Points, in no order, along strands that fork, close into loops and pass close to each other.
(in the rows, 100 means zero)
Points whose rows are less than 63.9 apart are linked; no others are. Some points are linked to none.
(804): [107  91 117  68  98  79 122  90  89  88  97 122  84  89  95  91  97  92
  93 120  94  82 102]
(1176): [109  85 120  81  89  97 114 113  85  63  72 102  91 120  70 118  91  92
  68 131 109  62 103]
(424): [ 71  81 112 128 101 101  81  96  59  97  88  98 100  92  79  95 112  96
  84 109  99  71 114]
(507): [101  67  96 110 123  98  73 112  94 128  75  99 107  96  74  80  98  79
  85  65  96  81  99]
(170): [112  98 102  86 116 114 114  85 117  82  93  53  89 136 119 138 106 121
 108 102 128  88  98]
(781): [ 93  64  98 117 114 129 107 113  88  82  77  73 100 161  69 122  73 120
  73 111 110  55 136]
(841): [132  85 114  68 125  81 106 113  93  86  97 109  92 120 107 100  88 103
 104 102 104 107 107]
(219): [104 150  89 109  65  94 120 102  90 101 101 121  62  69 121  86 116  93
 114 137  97 119  75]
(553): [ 98  76 107  99 123 103  87 107  92 108  77  85 103 106  78 105  93  82
  83  66 112  69 103]
(508): [ 96 127  86 113  56  95 103  90 113  96 131 123 106  44 113  92 122  91
 103 126  79 132  97]
(595): [129  82 110  86 130  97 112 107  96  93 102  91 100 139 114  96  82 130
 121 102 113 115 102]
(876): [ 86  91 103 113  85 108  93  97  86  94 105 107  93  76  97  91 113  85
  93 111 104  79 110]
(861): [120 119 100  93 114  95 107 115 105  89  89 141  89 128 105  81  89 125
 118 112 102 131  78]
(273): [ 84 101  96 103 125 101 109  89 116 110 108  87  97 100 100 123  87 102
  90  69 115  96  98]
(88): [101 109 117  40  78  79 117  97  83  87 109 112 124  53  96  83  98  66
 108  99  74  97 109]
(1159): [ 98 119  96 129 104 103  99 106 114 112  96 116  82 108 107 111  97 114
  97 105 114 124  76]
(326): [112 136  96  98  75 101 122 106  83  87 104 117  81  88 109  95  86  93
 115 128 105 115  74]
(531): [ 91  87 104  68  83  63 106  93 106 124 104 102 112  32  84  71 108  75
  94  90  59 112 122]
(258): [ 86  80 101  96  95  68  99  94  90 113 100 113  89  47  93  67 121  87
  94  89  77 100 119]
(711): [ 97  57  82 114 101  95  80  95  82 128 109  98 108  87  93  80  94  85
  94 101  85  62 116]
(835): [ 68 112  85  93  79 103  84 109  84 100 109 110 100  64 100  74 136 106
 103  98  89 113  83]
(21): [ 89 129 112 112  53 127 100 100  74  68 103 115  86  86 100 106 122  89
  95 139 104  77  97]
(715): [ 68  83  70 140  91 114  91  85  77 120 117  92  92  84 122  77 115 113
 100 121  90  66 114]
(13): [ 78 118  96  84  63 107  98  99  89  87 110  95 109  50 100  84 129  82
 112 108  97  98  89]
(728): [100  80 123  93 116  97 101 111  98  84  76 109  94 124  75 122 102 109
  80 112 110  82  96]
(773): [113 103  94  82  87  72 100  91 118  95 115  97  91  59  93  79 104  85
 120  93  79 136 119]
(206): [134 106 111  93 141 110 111 120 125 102  97  88 129 147 119 113  92 143
 119  87 119 145  94]
(907): [124  86  94  64 103 120 102 114  92  64  90  75 109 132  92 107  97 102
  95 110 119  70  99]
(78): [125 119 109 101 106 117 118  98 103  81  90  44  93 155 128 146 102 127
 100 118 128 106  90]
(647): [ 69 139  80 139  69 103  96  69 111 124 104  70  90 117 133 112 105 114
 120  93  98 129  80]
(203): [ 64  94  94 110  74  95 109  77 105 116 121  91 119  31 104  79 115  96
  98 103  86  90 104]
(475): [ 97  72 121 108  67  99 123 100  70 111  89 117 109  50  89  73 103  64
  74 128  93  58 107]
(981): [ 99  91 102 129 126 119  88 132 116 122  78 112 104 131  85  92  93 134
 101 104 117 106  78]
(855): [ 81 108 100 138 131 127  75 108 104 125 103 108  98 135 108 117 108 130
 106  89 104  97 108]
(165): [ 78  86  80 107  96  91  93  98 107 109 119 121 121  69  86  91  99  90
  75  82  93 113  84]
(618): [115 112 101  82 108  70  98 109 100  88 117 114  98  67  88  97  86  77
 113  76  85 141 107]
(1120): [114  88  92 110 119  87  98 103 121 110 107 113  84 101 103  87  85 106
 112  86 102 118 107]
(622): [105  85 103 118 122 124  97 121 111 101  82  86 101 142  91 108  83 132
 101 115 122  92  84]
(903): [138 143  90  91 114  96 111 125 122  96  94 127  93 130 110 103  90 128
 126 105 101 156  74]
(244): [ 79 100 106  97 100  96 104  89  94 105 116  93 101  82 103 103  96  93
  99  85 103  85 101]
(125): [113 127 104  90 104  95 128  96 120  99 107  95  90 135 121 135  87 116
  97 107 122 128  73]
(1101): [ 77 116  94 112  57  95 117  87 106 109 128 107 125  13 106  77 118  80
  94 113  80 121 103]
(740): [110 126  92  74 117  79 108 111 108  89 117 113 109  99  99  98  80 108
 110  75  87 158  95]
(1049): [ 85 108  74 116  86 102  97  96 111 104 124 113 106  79 104  88  88  92
  99  95 105 122  80]
(353): [ 91 135 107 126 107 126  97  94 102 120  85  68  83 170 128 132 101 135
 114  97 113 111  91]
(843): [113 107 102  82 106 113 100 100 117  86 102  80  90 116 107 120 109 100
 115  95 121 101  95]
(160): [ 98  81  78 120 147 115  88  85 130 121 102 104 117 138 109  99  85 128
 115  73 101  93 119]
(706): [ 84  67  82 101 135 112  81  91 116 110  90 111 129 136  91  97  93 121
 100  75 104  74 104]
(880): [ 96  67 104 133 113 124  96 123  98  90  72  92 106 151  70 112  83 122
  81 121 115  69 106]
(747): [ 93 120  86 113 107  87  82  99 124 106 121 124  98  96 105  96 104 123
 106  85  73 162  99]
(1058): [ 66  96 103 114  82 124 116  79  89  98 104  65  98  77  96 116  94  88
  95 112 108  40 114]
(126): [118  89 117  84 123 102 101 118  85  91  91  90 110 112  87 121  81  86
  85  69 126  96  91]
(1135): [ 93  86  89 116 105 107  96  88 110 104 104  90  73 117 108  96 107 116
 109 110 102  72 113]
(799): [ 78 121  77 105  84 100  82  96  99 100 107 125  79  86 115  75 133 112
 110 110  88 122  91]
(1188): [142  89 105  70 144 100 119 111 111  82 103  92 127 143 125 115  91 143
 101  92 120 128  98]
(955): [ 76 128 115 106  59 119 103  99  75  81  98  98  88  50 102  87 139  84
  95 129 102  84 100]
(1001): [ 93  77 109 111  93 106 114  82  90  83 108  64 105  97  93 125  85  88
  97 119 115  52 118]
(916): [ 98 114  98 109 121  98 122  85 119 101 109  90  95 129 115 124  79 122
  95  83 127 113  90]
(494): [104  68 113  90  79  91 100  78  72 127  78  97 125  88  79  84 106  34
  70  88  76  42 126]
(975): [118  93  98  59  96 101 100  95 108  74  98  70 110 102  99 100 106  85
 112  92 118  77  97]
(232): [100  88 111  52  80  72 102 100 112 109 108  92 133  50  84  86 101  67
  97  95  68 100 109]
(1036): [108  82  95 109 110  85  76 110 122 112  86 117  86  88  91  84 115  99
 100  87 100 106 102]
(48): [ 91 141 108 122  75 119  96  96  82  71 100 109  81 107 108 118 116  93
 105 127 109  97  86]
(764): [137 126 106  94 112 100 128 118  92  59  80 115  91 130  97 126  84 113
 104 123 121 120  65]
(183): [ 97  95 119 115 113 112  71 125  96  91  77 119  97 110  76 107 116 106
  92 113 106  97  88]
(1197): [111  82 113  91  78  85 109 116  69 102  77 119 100  57  80  73 102  60
  85 122  92  83  87]
(894): [111 100 122  69 111  74 125  94  82  85 114 103  80  97 112 108  86 103
 102 113 102 105 104]
(528): [ 83  87  77 116 128 100  82  86 123 110 112  99 123 130 105  85  88 127
 128  77 100 123 108]
(481): [120 110  84 107 120 109 101 106 127 117 110 116  92 123 114  86  82 120
 108  76 105 138  96]
(1094): [141 130  90  92 116 101 121 111 143 106 105 105  92 135 121 109  87 127
 110  85 103 160  97]
(864): [101 115 110 110  95 118  91  93  91  78 107  83  85 123 100 125 108  97
 103 113 120  85 101]
(414): [124 124 111  96 135 128  92 121 111  98  94 108 121 148 111 103  96 129
 119  74 120 133  98]
(395): [104 141 108  66  78  81 123  97 112  92 125 118  95  49 108 101 103  87
 110 108  80 124 100]
(1055): [106  80 125  76  88  89 123  94  86  86  88 103  93  97  83 106  94  83
  75 133  97  58 110]
(1092): [ 89  83  80 105  89  68  85 102 107 110 107 128 127  61  75  74 103  77
  78  72  69 132 103]
(851): [128 117 106  79 103  91 109 114  92  59  89 114 103  96  93 115  91  93
 119 112 109 122  69]
(1073): [ 66  89 114 108  70 101 116  73  96  96 100  94 118  35  91  83 114  77
  89 115  89  68 101]
(571): [106 156  91  92  77 104 109  97 119 108  88  71  84 142 137 128 102 116
 116 100 104 137  59]
(649): [ 60  87 114 125  70 121 117  79  81  99  93  79  98  54  89  98 114  83
  85 129 101  47 119]
(687): [ 88 130  87 144  83 110 101  81 105 131  96  71  90 150 137 116  92 125
 117 107 107 116  78]
(201): [118 128 118  42  87  82 123 105  92  74 119 111 112  55 105 107  92  72
 112 105  86 108  98]
(108): [101  51  99  94 109 112 103 105  78  75  76  87 125 156  75 111  80  98
  71 105 104  54 118]
(994): [ 93  75  81  96  91  76  78  98  99 134  89 118 121  62  81  60 117  67
  72  57  66 103 112]
(480): [ 94  75 120 116 102 111  87 110  57  91  98 102 110 106  81 102  82  80
  80  99 103  69 114]
(1123): [123 133 114 116 100 123 110 103 115 108  84  59 100 174 136 146 100 134
 106 110 122 114  88]
(875): [ 89  88 101 113 106 128  91 107  67  94 105  81  94 129  95 109  77  95
  86  98 117  66 123]
(648): [ 84  92  95 117  84 137  91 107  76  88 107  88  88 123  92 105  93 100
  82 129 102  46 134]
(889): [ 97  62 110  91  95  99 112  70  90  99  95  65 118  92  88 107  92  71
  93 105  99  38 125]
(1109): [104  67  83  93 102  95  96  83 125 102 110  91 102 109 102 101  97 109
 109 109 106  77 105]
(218): [107 141  89  93  74  84 103 101 111  90 124 138  92  47 106  97 109  85
 107 109  72 143  99]
(189): [ 94  67  73  81 124  84  89  78 122 111 112 101 127 108  98  90  92 100
 103  65  79  98 123]
(895): [116 115 105  94  86  89 106 111  87  79 102 117  97  68  95  97 105  79
 110 115 100 115  77]
(1155): [ 96 106 112  77 104  98 107 112  83  94 107 100 101  88  89 109  85  78
  88  82 111  87  93]
(707): [113  70 113  61  90  71  99  95  92 105  90  77 127  76  80  92 103  61
  96  82  84  87 104]
(19): [103 117 113 117  92 101  85 100 107 114 113  89  80 128 131 133 110 123
 114 127 102 109  91]
(156): [ 81  89  68  96 111  92  75  82 123 105 120 105 115 100 106  89 107 118
 116  76  83 113 115]
(974): [104 135  99  93 100  89  91 104 104  99 119 123  87  95 110  98  99 109
 114  97  92 148  90]
(312): [100  60  91  76 109  73  85  84 110 112 110  77 129  88  89  95  93  81
 107  75  87  85 113]
(247): [ 81 115  78 128  97 108  82  87 104 121 108 107  64  97 127  79 126 123
 108  95  87 115 110]
(1093): [ 99 107  82 116  94 104  99  90 121 123 127  69  98 103 123 119  92 113
 121  97 103 119  90]
(607): [122  87 114  91 141 108  87 131 108 113  86 103 115 122  88  96  85 104
  93  62 116 103  98]
(1116): [ 89 105  89 138 125  88  75  98 127 114 101 131 105  96  96  92 108 120
 104  70  88 151 109]
(310): [ 73 102  80 140  98 114  92  83  88 119 112  98  67 111 124  89 112 124
 103 116  94  77 115]
(544): [ 89  95  89  93  90  82  95  89 112 115 112  89  75  53 106  74 121  92
 113  99  81 103 121]
(302): [118 135 110 101 102 107 125 107 117  84  79 106  70 145 112 133  92 124
  99 119 122 118  65]
(241): [127  78 105  77  94  73  93 115  81 118  79 119  98  69  79  69 106  60
  86  94  78  96  99]
(1026): [ 98  69 111  82  85  94 111  71  87 102  97  96 127  84  91  88  99  57
  86  97  88  47 124]
(573): [ 98 129 111 126 126 135  87 113 101 113 100 107 107 147 111 111  96 127
 117  86 119 125  98]
(1002): [113 105 103 107 109 103  73 124 103  95  88 132  75  94  91  91 122 102
 105 100  98 112  91]
(700): [ 87 102 115 137 113 127  70 120  87 103  85 112  90 130  89 113 109 118
  88 101 111  92 110]
(976): [104  66  99  92 103  75  90 107  83 136  75 106 102  81  79  69 108  61
  75  68  79  86 108]

A tip is a point with one link. Name the tips that can be reached along the links from each point below, in the order of the rows.
(747) | (706), (494), (1116)
(687) | (715), (907), (647), (1109)
(414) | (861)
(302) | (219), (475), (1049), (648), (607)
(880) | (981), (108)

Name the points in between on the shortest way along the links from the first point to the second, in order.
(165), (875) | (1092), (994), (976), (507), (553), (126), (1155), (244), (876), (424), (480)
(1135), (975) | (310), (247), (799), (835), (13), (955), (21), (48), (864), (843)
(326), (480) | (895), (851), (764), (302), (125), (916), (273), (244), (876), (424)
(481), (414) | (1120), (1036), (1002), (183), (700), (855), (573)
(889), (160) | (1001), (1058), (649), (1073), (203), (1101), (508), (218), (395), (201), (88), (232), (707), (312), (189), (156), (528)
(903), (804) | (1094), (481), (1120), (1036), (1002), (183), (728), (1176), (1055)
